Points on a hilly landscape, in no order, each with its height.
From any point a ball rolls to the lowest of the 2 points nearest to it. It stops when none of these is lower. Distance is the straight distance between rows; heights are no part of it.
(75): [  8  -5  -3  -8 -24   4  -4   5 -24   6  -9  -3  -8 -13  13 -13   0 -11
   4  -2  13   1   8  -6  -5   4 -13  -5  14  -5   8]  height 493
(1367): [ 15  -1   8 -10  -9  -3  13  24  22  13   6  -3  -3  -3  -2   6   5  -1
 -21   3  -7 -20  -1  -5   3  -6   9 -18   2   7  -8]  height 180
(1463): [ -6  -4 -14   4   9   4   7   2  -9   2  -2 -11 -14   3  -6 -17  -9  -2
  -6  10  14  -5  19  19   6 -11 -16   0 -15   5  17]  height 295
(68): [ 16  -4   8  14  14 -13   5   6  20  -1  10   7  11  11 -16  -7  -7  -2
   5  15 -20 -13  -1 -14  -5 -12   8  -6  -4  11  -9]  height 564
(309): [ 10   0   1  22  -1  -7   4   9 -12   1   6 -10  -4  10  -7  -4   3 -12
   8  17  14  -4   8  18  -1  -1   2  -2 -16  -9   2]  height 553
(1212): [  4   4   6   2  -4   3   9  17  12  14   9  -6 -11  -8   7   3  15  -6
  -6   4   1 -13  -2  -1   1   1  11 -22   0   2  -5]  height 148
(27): [ 15  -4   4  -6 -14   8  -2  10 -12   9   3   3   0 -21  17  -2   0   8
  10   0 -21  -7  -4   4   2  -3  -4   5   3  -5  -2]  height 352
(1576): [ 12  -5  -3  -3  -6   1 -13  10  -1 -10 -10  -1   9   3 -14   7  -1  16
 -18  -7   4   0  -6  -9  11  -3  -4  13  -2 -13   0]  height 457
(45): [ -5  -2  -2  -1   9   1  -4   6  12  -2  -2 -13  -5 -20  -9  -3 -14  11
  19  -2 -18  -7 -26   1   7  -3  18   0   7   3   3]  height 251
(1608): [ -5   8   3  -2  18   8   3 -12   7   5  11   3  -2  15   1  -8  13  -5
   5   7   9   8  13 -28 -11   0  -1  -4   1   1  -5]  height 298
(1540): [ 10  10  -1 -10  -4   0  11 -12   4  12  -5  15  -1  -4  16   2 -14  -1
  -5 -14 -11  -3   2 -14 -25   5  -8   9  14  11   1]  height 288
(440): [ 18   7   0  15  16 -11  18   0  -1  11  14   6   6  17 -16   7 -21  -8
  -3  10  -4  -2  -1   9  -8  -5  -1  17 -21   1   2]  height 585
(464): [ -3  10  -1  -7  15   8  -5   2   3  -6  -1  -6  -1  -7 -12   1 -15  15
  18   1 -10  -4 -24  -6  10  -8   6  20   5  -5   4]  height 224
(228): [-29 -10  -7   5   6  -1 -16 -10  -2  -7  -5 -15   6   4 -15  -4 -23  12
   4   5  -9  -4  -9  18   6 -14   2   0   0  13  16]  height 234
(592): [ -5   2  -2   6  22  10   3   1  -6  -3   7 -11 -11   7 -12  -9   4  -2
  15  15  14   4   0   3  10   1   3   8 -22  -8   1]  height 280
(1673): [  6  -1   3 -11 -10   0 -12   1  -3   1  -5   9  13   7   4   4  -3   7
  -9   3  -7  -5   6 -18 -11 -12  -7  -1   7  -4   0]  height 639
(1426): [ 30 -13  17  12  -2   0   5  13   8 -10   8   5  11   2  -2  -8  12  -8
  -5   4  -5  -4   8 -26  -3  -2   3 -15  -7   0 -17]  height 397
(227): [-20 -13  -7 -11  -1   5 -14  -5   8  -3  -4  -4   3  11  -9  -6  -2   6
 -22  -2   5   5   7   4  15 -19 -12   1  -4  10   9]  height 563
(515): [ 22   1  -1   1 -10   8  17  -5  -8   8   8  -1 -12  -4   5  -1   0 -19
  -2   0  17   9  15   0 -21   3  -4 -12   7   2   3]  height 554
(1196): [  5   4   7  -2 -21  -1 -13   4 -29   6   0   2  -6   1  13  -1   1  -2
  11   2   3   4  13 -15 -10   0 -10   4  11 -17  -1]  height 504
(1448): [  5   0   3  -9  -7   8  -6  11   0  -2  -3  -2  -1 -14  19   5  18   3
   2  -8  -1   7  -6  -8   7  10   4  -5  11 -11  -9]  height 447
(1564): [  9 -11   3 -13 -14   7  -1   1  -1   5  -4  10   3 -14  11   5  -8  11
   1 -10 -27   0  -5  10   5  -8  -7  11  -6  11  -3]  height 328
(1350): [  0  11  -2   9  25   3   6  12  -5   1  10 -17 -16   4 -18 -10 -12   2
  26  17   3  -2  -2  -6   1   0   6  13 -16  -6  -5]  height 265
(40): [-25  19  -5  -3   4  15   3  -2   4  11  16   0  -7   1  12  -2  19  -3
  -4   8   8  -2  16   0   1   4   7 -19   7   1  12]  height 194
(1023): [ -9  -3  -3  -5   0 -12 -11   0  17   3 -11   0  16  12 -22   5 -13  12
 -21   0 -15  -9 -12 -11  -1 -13  -2  -7  10   7   1]  height 255
(1636): [-22 -20  -4  -5  -4 -11 -15   7   7   1 -12  -8   5  -9  -3  -6 -10  10
  12  10 -21 -12 -10   1  -1  -3   5 -19   9   5   3]  height 187
(677): [-11  10   2  -4   0   8   6 -16  -8   5  12  10  -3  -8  26   7  12  -4
  13   8  -6   6   9  12  -3   7   4   0  -6   4   6]  height 420
(1239): [  7 -16  -1   3   1  11  -5  -1  -9 -11   0  -1   3   6   8  -5  24 -10
   5   1  20   8  15 -10  13   2  -9  -1 -11   1  -2]  height 286
(1667): [-10  13  -6  -8   7  10  -2 -10   1   2   6   4   4  10   5   4  16  -2
  -8  -6  17  11  15 -22  -5   3  -5  -8  10  -1  -1]  height 307
(1601): [  5  -4  -1   3  12  -9   5  -8  -2 -12 -16   2  -7  -6   0  -6  -4  -4
  15  -9  15  10  -2 -14 -13  21   1   4  11  -7 -10]  height 182
(950): [ -1  -5   4  -3 -19  -6 -19   2 -13  -7 -10   6  12  11  -4   2  -1  -3
  -8   2   9   5  11 -12 -17  -6 -12  -2  11  -4   0]  height 643
(1537): [  3   9   4  12  15   4  12   3   1  -6  21  -2  -1  17  -2  10  15  -5
  -2  10   7  12   9  17   9   5  10   9 -30   2  -9]  height 541
(1198): [-26   4  -6  -9 -10   2  -1   8  21   3   3  -3   5 -14   8  17  14  11
 -12  -9 -12   0 -13  17  19   5  20 -17   0   3  -1]  height 296
(653): [ -9   7 -10 -15  10   8   5  -5  24  15   0  -7  -5  -2 -13  -2 -11  10
 -20   4  -2 -17 -11  -3  15 -19  -9   5  -4  15  10]  height 308
(242): [ -5  21  -3  -5  -3  -5   4  -6  17  11   3  13   5   0   1  12  -4   4
  -1  -5 -15  -1 -13  -2 -15  -2   7  -4  10  -1  -2]  height 405
(1404): [-18 -14 -10   0  -1   2  -4   1  -1 -14  -1  -9 -10  -4   4 -17   3  -7
  -3   3   5   2   9  31  28  -2  -8  -2 -15   3  18]  height 302
(335): [ 35   2  12  -4 -15  -8  10  11   9   2   0   7   3 -17   6  12  -4   0
  -3 -15 -15   4  -4  -8 -14  10   2   2  10  -4  -9]  height 612
(613): [  6  -3  11  12   9  -3 -12   8  10 -13   5  -3  14  13 -20   5  -1   5
   4   7  -5   1 -10  -6   8  -6  19  10  -6  -5  -7]  height 442
(1117): [-17  19 -10   5   9   0   0   5  -2  12   8 -11  -9   5  -3   2  -8  14
  -4   8   6 -11  -6  11   4  -3   7  -2   5 -12   6]  height 223
(306): [-15  -9  -7  -9  -1 -11  -9  -9  10   4 -19  -2   2  -9   7   2  -9   2
   3  -9 -10   5  -6 -13 -20   9  -3 -19  14   6  -2]  height 190
(1004): [ -2  -7  -1   8   1  -7 -18  12 -13   1  -3 -10   1   3  -7 -15  -2   2
  17  18   8 -10  -6  -2   2  -3  -4   1  -2 -14  -1]  height 396
(129): [ 32  -3   6   5 -19  -5  10  17  -3  10   7   2  -2 -13   7   5  -3  -2
  -3  -6  -3   0   6   5 -10  -1  -5   0   7  -7  -4]  height 597
(872): [-14  -5  -5 -10   2   1  -3  -8 -14  -7 -11  -3  -4 -14   2   7 -10  13
   4 -13  -6   2 -13  11   5  13   2   8   9  -6   3]  height 347
(823): [  9 -17   6  11   8  -2  -2  -7  -7 -27  -8   7   9  11  -3   2   2  -3
 -10  -6   1  11   4 -17   2  12  -4  16 -10   1  -3]  height 462
(236): [-11  27  -4   3  20   4   2   2  -8  13  12 -15 -17   3  -6  -4 -12   7
  16  14   5  -8   1   5  -4   2   5   9  -7 -14   4]  height 243
(1104): [ -5  -1   2  20  13   2  12   8   1 -11   8 -10  -1   2 -17   1 -10  -5
  19  11  -5  -2  -9  28  15  -8  18   1 -22   4  11]  height 599
(79): [  3  23   6   1  -3 -17   1 -15  14   3   3  17  12   6  -1  10 -12   2
  -8  -3 -13   5 -10 -16 -19   2  -2  15  13  -7  -4]  height 419
(1562): [ -7   7  -1  -6   1   2   4  11  21  14   5  -4  -2 -10  -8   6 -11  14
   4   1 -20 -12 -20   4   8  -3  15  -3   5   2  -3]  height 274
(109): [ 16 -21  13   8  -5  -5  10   6  18  -3   6   6   9   8   1  -5  17 -16
  -3   6   2  -5  11 -14  -4  -5   3 -32  -1  10 -19]  height 407
(65): [ -6  12   1  -8  -9   4  -5  -1   2   8  -3  -3   3   0  12  -2  10  -5
   1  -5  16   8   7 -12 -11   7   6 -18  19  -9  -1]  height 318
(802): [-30  17 -11  -3   4   3   1  -2   9   9   7 -10 -12  -2   4   6   9   3
  -6   4   6 -10  -2  16   0  11  11 -14   5  -1  12]  height 208
(662): [ 17   0  -2   4 -12   7  11   1 -22  -2   0   2 -11  -7   9  -1   7 -15
   7  -7  19  11   8   8  -8  15  -6   5  -1  -2   0]  height 565
(93): [ 10  -7   3  17  18   3   0  -7  -8 -21  -5   3   5  14 -12   1   3 -10
  10   4  12  12   1 -15  -2   6  -2   8 -21  -5  -4]  height 456
(1276): [ -3  -2   4  -2 -14  -4  -6   0  12   2   4   9  12   1   0  12   4  12
  -8  -7 -13   3  -8  18   9  -4  12   1  -2   3   1]  height 276
(726): [  0  -4   4  -9   8  15  -4   7  14  -7   5  -9   8   3 -17   1  -3  16
  -7  -6  -6  -4 -14 -11  28 -26   5  13  -8   1   0]  height 568
(930): [ -8   8   5  19   9   6  11   7  -3  -2  18  -2  -8   6   6   1  20 -11
  13  16   8  -1   8  25   9   0  12  -7 -24   1  -2]  height 546
(273): [ 10  -7   8   5   6   1  -1  -8  -7  -4  -2   6   6   1  11  -8   4  -8
  18   3  -3   3  14 -33  -9  -3 -15   5   0  -3  -8]  height 253
(1695): [ 11  -5  -5  -8 -27  -9  -5  -1  -9  -1 -15   4   1  -4   2   7 -16   2
 -16 -15   2   3   5   1 -16   8 -13  -3  18  -1   5]  height 226
(500): [ 10  17  12   7 -10 -16   7   5  20   3   5   0   7   2   4   0   0  -1
   0  -4  -1   5  -5 -14 -18  13  13 -12  15  -4 -11]  height 353
(1412): [ 10  -8  -6 -13 -18  -5  -2   1   6   5  -3  10  11   7  -8  -4 -13   5
 -30  -4 -13  -8   7   3   1 -20 -19   6  -3  16   4]  height 252
(861): [  3   5   4   4  -2  -8   3  -1   4  -8   4   0   0  -4   7  18   8  -1
  -1 -11   7   6  -8  17  -3  20  21  -6   8  -7  -6]  height 577
(1629): [ 11  -4  -1  -3  -1   5   5   6   1   5   4   2  -1  -1  -3 -10  -7   4
  -4   5  -5  -7  10  10  11 -20 -10   9 -18   9   9]  height 334
(966): [ 16   9  12  -4  -4   3  -4   3   3   3   7  12  13   4   2  -4  -4   5
  -2   4 -16   0   8 -38 -12 -10  -4   7   5  -4  -6]  height 634
(148): [ 10   5 -10   4   0  -4   4   3   9  -1   3  -3   0   5 -30   7 -23  15
 -16   2  -7 -13 -18  13  12 -12   1  25  -9   2   3]  height 576
(1131): [-23  -7   1  -5  -7  -3 -13   4  13 -11  -6   0  10  -8   5  13   9  13
   7  -7 -16  12 -20  15  12   7  17 -16   7   3   0]  height 304
(1387): [ 12  -7   4   7   0   9   2  -5 -18 -12  -1   8   0  11   7  -7   6  -8
   5   0  11   6  20 -14  -6  -5 -16  10  -7   2  -1]  height 275
(1749): [-11  -4  -7   1   4   0 -19  10 -27   2  -6 -14 -10  -2  -4 -13  -4   4
  12   9   7  -8   0   4  18  -8  -9  10  -1 -14  10]  height 389
(477): [  4   3   8  19   6 -13 -17   2  -3 -21   5   1  17  19 -15   7   4   7
  -1   6   4  15  -5  -7  -2   5  13  10  -4 -21  -3]  height 446
(248): [ -3 -12 -13   7   0 -16  -9   1  -4 -10 -15 -11   4  22 -23  -7  -6  -3
 -18  -1  20  -7   4   3  -6  -1  -3 -11   4  -1   1]  height 559
(447): [  4   3   0   8  -8   1   8  -4  -9  -7   5   1  -5  -5   8   5  15 -10
  -3  -9  19  14  10  26  -8  21  10  -5   6  -7   1]  height 572
(465): [  2  -7   5   8  -1 -13  -4 -12   4  -7  -3  13  11  14  -5   0  -6  -2
  -6   1  -4   5   6  -1 -14   1  -2  -4   8   8  -3]  height 545
(323): [  2  -8   0   5 -10  13  12  -5 -21  -9   2   5  -7  -5  16  -6  18 -17
   2  -9  17  14  19  23   9   7  -4   6 -12   5   7]  height 571
(630): [  5  -7   4  19  13 -15   6  -1  11  -1  -3   1  10  11 -19  -4 -20   0
   7  11 -16  -8  -5   0 -13 -12   6  -3  -4   9   1]  height 557
(1496): [-15 -18  -3 -18 -11   4 -12   1  -7   5 -16  -6  -1 -24  20  -4   4   7
  10  -2 -18  -2  -6   3   0   5  -8 -11  13   6  -1]  height 331
(1251): [ 17   7  -3 -12 -10   5  11  -3  -2  22  -2  -5  -8  -8   4  -8  -6 -13
  -4  -6   8   1  12 -12 -24  -1  -9 -15  15   6   3]  height 543
(77): [-19   0 -19 -14  13   9   6 -16   1   7  -4  -5 -12   3  -1   4  -3  -2
 -23 -12  17   4   7   8  -4   6  -9  -3   9  11   9]  height 524
(556): [ 16  17   0   3  13   3  16  -7   1   9  13   6  -6   6   1  -1  -8  -7
  -2   0   6   6   8 -17 -14   3  -5  14  -4   0  -9]  height 448
(780): [-10   3 -13 -12  -1  10  11 -14   8   6   4   3  -7   1  -4   3  -5   2
 -30 -10   9   1   7  12  10   0  -6   9  -5  13   4]  height 527
(1250): [  5 -17   6   0  -4   2 -16   2  -5 -24 -19   4  11   1  -7   7   0   6
  -8  -7   3   7   0 -21   2   7  -8  12   0  -9  -2]  height 461
(1515): [  6 -22  -1  13   4 -18   2   6   7  -3 -13  -7   4   0  -8 -11  -2  -7
   3   4   4 -15  -2   6  -3   9   0 -20   0   5  -3]  height 235
(817): [-15   2   1 -14  -2  14  -8  12 -12   3   2  -7 -11 -22  18  -8  21   0
  12   4   0  -2  -5   0  22   2  -2  -4   4  -6   6]  height 348
(1214): [ 32   2  17  19  -2 -11   8  10  13  -6  22   8  14   4  -5   0   4  -6
  -2   6 -12   1   5 -15   0   0  10   4  -8  -5 -19]  height 384
(593): [-22   5 -11 -13   8   5 -16  -8 -20   6  -9  -9 -11  11   4  -5  -4   9
  -3  -1   9   3   5 -13  -4   1 -11   1  11  -9   6]  height 516
(302): [  8  -6   0  20  10 -15   6  -3   2 -11  -3   6  11  20 -22   0 -16 -10
  -6   5  -2  -2   2  -2 -13   1   3   6  -2   7  -1]  height 550
(1049): [ 27   9  12  -1 -11  -4   6   9  10  14   7   7   7  -7  -1   1  -5   5
  -7  -5 -12  -1   2 -24  -9  -2  -2  10   1  -4 -14]  height 626
(749): [ 13 -16   5  -3  -7   3  14   9  16  -6  -3   5   2  -7   8   6  18 -12
  -7  -9   4  -1   2  -6   2   2   9 -23  -1   9 -14]  height 418
(1353): [  2 -21   1  -9 -15   8   3   2  -7  -5  -7   2   4 -14  10  -1   0   0
   2 -11 -12   1   0  24  14   1  -6   4  -9   8   4]  height 311
(548): [ -9 -20  -5   9  -3   0  -1  -5  -4 -20  -9   0   2   7  -3  -8  10 -11
  -3  -2  14  12   8  30  20   3  -2  -1 -16   2  11]  height 297
(1503): [  4  -1  12  22   9  -9  -5  -1  -7 -26  -3  -2  12  12  -8   0   4  -3
  23   8   7  15  -7 -11   2  13   8  18 -14 -16 -10]  height 450
(761): [ 23 -12   8   7 -13 -10   9  17  14   6   7   3  10   4  -7   5   2  -5
 -14   4 -13 -14  -2   4  -2  -7   9 -17   2   8 -12]  height 209
(158): [  4   2   3  15  -3  -1   6  16  -6  -2  13  -6  -5   6  -1  -3  22 -13
  -3  13  22   1  15  28   9   7  10  -4 -17  -7   0]  height 549
(1514): [ 12   2   5  21  14  -7  17   3   4  -3  12   1   0  12 -15   1  -9  -8
  11  15  -8  -2  -5  20   0 -14   8  -1 -23   9   0]  height 593
(200): [ 18 -16   7   9   2  -1  11  -5  -6 -21  -2  11   3  -9   8  -1  14 -12
  16 -11   5  11  -5   2   8  22   5   8  -5  -5  -9]  height 156
(509): [ 13  24  14  12  -4 -15   6   2  11   2  18   6  14  10  -1   6   7  -1
  -3   6  -9   3   1 -15  -7   5  11   4   1  -8 -11]  height 372
(352): [-10   9  -2 -16  -1  -5  -6 -12  14   6 -14  10  10  -1   8  -2  -8   2
   0 -11  -8  12   0 -32 -19   6  -6  -4  19   7   1]  height 222
(498): [-18  10   0  -8  13  12  10  -8  16  13   2   1  -2  -2  12   2   8   0
   1   5  -3  -7   6  -9   0   1   4 -16   1  10   4]  height 175
(392): [-16   2  -8  -2   2   1   6 -18   4   8   3   9  -3   3   8   6  -9   0
   2  -3  -8  -2   3  12 -10   0  -6  -1   4  16  15]  height 429
(1569): [ -4   8   3  -4  -5  -7  -3   7  19   7  -1  -2   1  -2   5   5   9  -4
  -5  -9   8   1  -1  -8 -19  14  12 -26  20   2  -9]  height 335
(1717): [-12  -6 -13   8  19   6  -1  -2 -17  -7  -4 -10 -13  12  -8 -14   0  -6
   3  14  18   1   7   9   9  -5 -10   7 -20   0   9]  height 289
(1245): [  1   4   8   4   4   3   1  -1 -20  -8   3   0 -13 -16  16  -6  10  -9
  32   6  -1   6  -4  -2   6  15   1  14  -6 -10  -8]  height 183
(1443): [ -9  -1   3  -4   3  15  -1   3   0   5  17   0  -1   2   3  -8  11   3
  -2  10  -1  -3  12  10  23 -17   1   8 -18   3  12]  height 342
(327): [ 19  -9   0 -18 -17  13   8   7 -11   4  -4  -1 -12 -25  12  -3   1  -4
  -2 -11   4   3   6  -6  -5  -3 -10  -2   7   3  -1]  height 506
(12): [  0   7   5  -8 -12  -7   0  14  20   7   3   1   6  -4   5  22  10   8
 -17  -8 -13  -5 -15  10  13   4  20  -9  -1  -3  -6]  height 287
(174): [  6 -11   4   4   2  -1  -6  -2 -15 -16 -13   0   4 -10   4   7   5  -4
  14 -14   6   7  -8   2  12  11   5  15   0 -14  -3]  height 126
(1584): [-15  10   0   1   7  11  -3  -4 -17   4  16  -1 -10  -1  12  -9  14   0
  13  17   4   5  18  13  11 -10  -1   6 -15  -1  10]  height 350
(542): [-23   8 -15 -20   2   9  -6 -12   1   9  -6  -4  -7   4   8   3  -6   7
 -15 -11   4   3   7 -12  -4   4  -7  -6  13   5   8]  height 520
(1649): [ -3 -26  -1  -1  -5   7  -5  -3   0 -16  -8   2   4  -2   7 -10  21  -5
  -4  -7  10   8   6   8  23  -3  -7  -4 -13   7   3]  height 293
(425): [  2 -16  -8   9  -4  -8   0   5 -21  -6 -19  -7 -12 -12  -2  -8  -8 -12
  15  -2   8  -5  -7  18   7  15  -7   4   4  -8   1]  height 369
(114): [-22   1   0  -5   9  11   4 -15   0   4   5   5  -4  -7  11   3   6   5
   7   5 -11   2  -2  15   9  -7  -2  -2  -8  14  13]  height 431
(106): [ -3  -1  -8 -21 -14   1   6 -15   2   8 -10  11   2  -2   4   6  -5  -6
 -14 -12  -1   7   4 -17 -22   1 -13  -3  14  14   1]  height 250
(1399): [ 16   1   4   6 -17  -4   3  14  -5   1   2  -1   1  -3   2   9   4 -10
 -15 -10  11   1   6  10  -1   4   0 -12   7  -5  -5]  height 588
(290): [-15  24   0  -2   1  -5  -7 -18   8   2   1  12  15  17  -8  17  -7  11
  -9  -1 -14   5 -19  -8  -6  -8  -1  27   9 -10  -4]  height 427
(794): [  9  -8  -2   2  11   3   6   8   9  -7  -2  -6   7   4 -24   2 -14   5
 -12  -4  -5  -6 -13  -3  19 -13   5  10 -10   6   0]  height 573
(1103): [ -5   0   3  -1   4   8 -11  -4 -23 -14  -8  -2 -11 -18   6  -9   7  -6
  22  -7   8   8 -12  -1  19  14   2  21   0 -16  -8]  height 150
(928): [ 13 -11   3   3  15  10  16  -2 -13 -10   0   0 -13 -17  12  -9  13 -12
  24  -3  11   6   1  -1   8  17   1   9 -12  -3 -11]  height 195
(1355): [-5 -5  4 -8  8  2  1 -9  7 -3  2 13  7 13  1  5  7  0 -9 -2 -5  5  1 -8
 -1  2  3 -2 -6 12  0]  height 540
(1505): [-17  21   0   0   7 -12  -5 -13  24   3   9   4  15  14 -19  11  -9   5
   2   3 -17  -3 -27  -8  -2  -9  11   8   6  -8   2]  height 433
(505): [  4  -3  -7  18  -6 -16  -7   8 -15  -3  -7  -8   2  15 -12  -6  -2  -6
  -3  11  18  -4   6  13 -10   0  -2  -9  -1  -7   4]  height 558
(1498): [ -4   3   1  -4   8 -11 -11   2  15   6  -6   1   8  11 -16  -4  -7   9
 -14   1 -12  -7  -2 -30 -13  -9  -4  -8  11   3  -7]  height 266
(1132): [  7  12   5  -7  -7  12  14 -11  -4  13   9  12 -11 -15  27   4   3  -5
  12  -4 -11   3  12   1 -15   6  -6  -5   7   7   1]  height 393
(960): [-13   9   2   6  11  -8 -15  -5   0  -6  -4  -8   7   4 -10  -4 -18  13
  18  10  -4  -3 -19  -1  -3  -6   6   9   5  -8   1]  height 203
(1466): [-17  -7 -10  -7  -1  -8  -7  -3   9   1  -7 -10   9  -3 -20   4 -16  16
  -9  -1 -19  -9 -15  11   6 -12   4   4   4  13   6]  height 244
(237): [ -9   1  -4  -7 -11   8  -4   2 -17  11   0  -5 -10  -9  11  -5   4  -6
   0   5  13  -6  13   7  -4   0 -10 -16   4   4   9]  height 484
(53): [ -5  23   2  -5  11   5   2  -6   8   9   9   8   2  -1  12   6  -1   3
   4  -2  -9   6  -9 -10  -4  -2   2  10   5  -5  -2]  height 392
(1020): [ 10 -11  -4  -4 -24 -12  -2  -3  -5  -4 -11   7  10   5  -7   5 -13   0
 -30 -14  -4   1   8  10  -5  -6 -20   3   5  11   6]  height 242
(1693): [-17 -17  -9  -3 -12  -6 -10   2  -1  -6 -13  -7   2 -20  15  -1   7   4
  16  -4  -6   1 -13  11   8   8  11 -15   7   0  -1]  height 315
(1235): [  0  -4  -9   6   5   1  -2   3 -25   7  -4 -12 -19 -14   2 -11  -6  -6
  11   7   7 -11  -3  13   5   2  -8   5   0 -10   6]  height 380
(1743): [-11  14  -8  -5  10  -3   7 -15  -4  10   1   7  -3   9  -4   7 -14   2
  -9  -4   2  -4  -3   7 -14   4  -2   6   7   5   3]  height 421
(353): [  5 -30  -2   5 -19  -4  -9   5  -2 -12 -10   0   9 -12  10  -1  15  -1
   1  -9  -3   3   3  22  16  -3  -9  -8  -9   5   1]  height 300
(1080): [  4 -10  -2   4  -3  -8  -2   3   0  -6 -14  -2  -3  -5  -4  -4  -2  -9
   2  -5  15  -5  -2  -5 -11  17  -1 -13   7  -4  -5]  height 212
(846): [  4  17  -2   1  21  -6  12 -13  -2   0   0   2 -10  11  -3   3 -17   2
   6  -5   6   9   0  -4 -18   8   2  18  -1  -6  -2]  height 432
(94): [ -7  -4 -10  -2  10  -1  -5  -5   4   3  -4  -3   2  22 -15  -5  -5   7
 -23  -1  13  -4  10  -2   2  -9  -9  -6   2   8   1]  height 561
(701): [-12  -9  -3  -9   8  10 -13   0   8  -4  -5  -8  11   3 -14  -7   1  11
   0   1  -2  -4  -8  -6  21 -22  -3  -3  -5   7   2]  height 566
(247): [  1  32  -5  -5  12  12   7  -2  -6  15  19   0 -13  11   4   0  -5  -1
  -2   6  15   0  14 -12 -16  -4  -6  13  -1 -10   4]  height 463
(996): [  4  -6   7  -8 -15   7 -16  16  -4  -8  -6  -5   9  -3   4   9  14  12
 -10 -11   3   8  -6  -3  14  -1   1   3   4 -13  -5]  height 453
(9): [ -4   3  -9   0  16  12  16  -7  10  -2   5   4  -9   3  -9   2   0   1
 -10  -6  11  -3   1   9  14   1   4   9 -14   9  -2]  height 530
(1669): [ 13   2  10   5  13  -7  -1 -10   2  -9  -9   5   1  -1   3  -8  -7  -3
  14  -4   5   6   0 -32 -16  11  -5  11   5  -7  -7]  height 218
(357): [ 18   9   7   4  -5  -5  14 -11  -8   8   4  13  -6  -8  18  -1 -12  -3
  18  -7  -6   6   5  -6 -25   9  -6  11   8   3  -3]  height 344
(536): [ -4   2   0  -1  19   4  -4   5  20  -2   0   2   4   7 -12  -5   2   7
   2  -2  -7  -6  -6 -32   5 -10   5  -3   0   7  -6]  height 278
(777): [ -7 -11  -3   9 -10  -3  -2   8  -7   3   0  -6  -5   4   0 -14   5  -2
  -7  10   9  -8  17  30  11 -10  -7  -8 -12   4  16]  height 301
(1181): [ 14 -18  -1   6 -13 -17   1  14   6   1  -7  -7   2   7 -10  -1  -7  -2
 -15   2   2 -21   2  13  -6  -3   2 -24   5   8   1]  height 231
(410): [ -4   8  10   7  10  12  17   7  16   7  18  -6 -18  -6  12  -2  23  -8
   9  12   5 -10   3 -12   5   2  17 -22  -5   1  -9]  height 112
(1520): [ 18 -10   5  -4 -28  -4 -11   1 -21  -7 -18   8  -3 -19   6   4 -11  -1
   2 -17  -1   8   0  -4 -16  16  -8   4  14  -9  -2]  height 196
(1544): [  3 -12   0  -8 -14  -4  -3   1  22  -4  -7   8  18   2  -9  10  -3  11
 -24  -9 -18  -3 -11  19  12 -10  -1   5  -6  14   2]  height 268
(192): [  7  -9  10  -1 -20  -1  -6  -6 -27 -16 -12  10  -3  -7  11   6   2  -5
  14 -12   3  13  -6  -1  -5  18  -6  11   7 -11  -2]  height 158
(167): [-14   3  -3  -4  26   9  -7 -13  11  -2   2   0   1  13   0  -6   4   2
  14   2  -1  -2   1 -29  -2  -6   2  -3   0   3  -2]  height 290
(1014): [ -7   8  -7 -11   2   0   6   1  24  18   1   2   1  -1  -8   4  -6   2
 -10   6 -21 -15 -16  -2   5 -18  -2  -4   4  14  -4]  height 294
(1046): [-12  12  10   8   7  -8 -14  -1  16  -2   7   6  16  14 -13   8   2   8
   1  11  -8  -4 -16  -2   4  -8  20  -2   4  -2  -3]  height 437
(246): [  8 -10  -3   0  -4   3   6   7  -2  -2  -6  -1  -3  -9  -5  -3 -10   3
  -8  -6  -3   0  -1  21  16  -5 -12   4  -8   5   9]  height 323
(1127): [ 6  1  0  5 15  4  9  2  6 -1 11  1  4 10 -3  6 11 -4  1  2  1  1  4  0
  6 -3  8  5 -8  4 -7]  height 535
(97): [ 17   6  -3   7   6  -7   8   4  -4   3   6   1   4  14 -21   7 -16   5
 -16   5  -2   0  -1  10   7 -11  -3  29 -15  -1   0]  height 580
(269): [  4  10   2  -1   2   1   0   3  -5  12   8  -1  -6  -7  10   3  -6  10
  13   3 -11  -5  -5   4  -1  -5   2   8   3  -5   2]  height 375
(297): [-11   0  -3 -10   5   6   3  -2  -7  -3  -5  -9 -18 -21   9  -5   5   3
   6  -5  -3   2  -5   9  12  11   2  -3   8  -4   1]  height 333
(296): [-12  -7   2   7   6   0 -11  -7  -2  -5  -4  -2  10   3  -4  -7 -13   8
  21   9 -15  -7 -10   8   0 -13   2   1   1   8  10]  height 220
(401): [ 16  -1  12  -7 -13   7  10   5   3  -1   3   4  -2 -15  16   0  20  -9
   7  -7   7   5   2  -5  -1  11   5 -10   3   0  -9]  height 434
(208): [ 16   3   7   8  -8  -7   6   7   4  -5   7   4   2   4  -3  14   9   0
 -16  -7   7   3  -4  13   3   6  14   8  -3 -14 -12]  height 582
(813): [-23   5  -5  -6   6  13  -9  -5 -16   3   3  -3 -14  -9  11 -12  19  -4
   9  15  12  -4   6   5  17   3  -4  -1  -6  -6   8]  height 358
(663): [ -6  -3  -3 -18 -16   0 -11  -3  15  14  -6   5  14   6  -1   1  -6  14
 -18  -5 -21  -5  -4  13  15 -22 -12   8  -5  13   8]  height 260
(822): [ -9  10  -2  -5  -3   2 -22   1 -27   0  -5  -2  -6   8   5  -5   1  -2
   7   2  20   3   3 -17   1  -2 -11   5  10 -24  -3]  height 512
(11): [-23   0  -2  -5  -4 -15 -17  -7   6   9  -9  -1   9  -3   6   3 -11  10
   7   6 -20   1  -8   3 -17   1   0 -14  12  10   2]  height 161
(35): [ 15  13   4 -17 -12   7   3   4  -6  15  -4  -3 -11 -19  17  -5  -6   0
   6  -4  -4   0   5 -17 -16  -4 -10  -4  16  -2  -1]  height 525
(883): [-16  12  -6  -2   4   6   0 -12 -17  13   5  -7 -14   5   4  -7   3  -9
   1  10  21   2  15   5 -19   8  -3  -6   7  -2  11]  height 477
(1045): [ -8  23  -4  -4   4  11   9  -6 -14  13  13  -3 -12   5   8   9   5  -7
  -6  -1  21   9  14   4 -14   7   1   4   7 -11   6]  height 470
(735): [-11 -15 -15   2  -7 -14  -5  -4 -22 -10 -23  -7 -10  -6  -2   3 -18   4
   3 -12  -4  -1 -12  20   6  12  -8   6   8  -7   9]  height 359
(688): [ -4  13   1   6  17  11  17  -3  11  12  20   0 -12   2  14   3  17 -11
   8  11   7  -3  15  -5  -5  -1   4 -16  -9  10  -4]  height 144

Where does a ball stop that starts at each point below?
(1448) -> (960)
(114) -> (11)
(1463) -> (410)
(65) -> (960)
(335) -> (1743)
(35) -> (1743)
(822) -> (1743)
(1693) -> (174)

Call two points neighbours if one is among the 2 nearest of the other. Go from one point of each pair to the other, from neighbour to neighbour, staying as low as possible. Name the highest point that can't be avoided.
(11) / (1743) -> (114)
(297) / (1601) -> (813)
(410) / (1601) -> (1515)
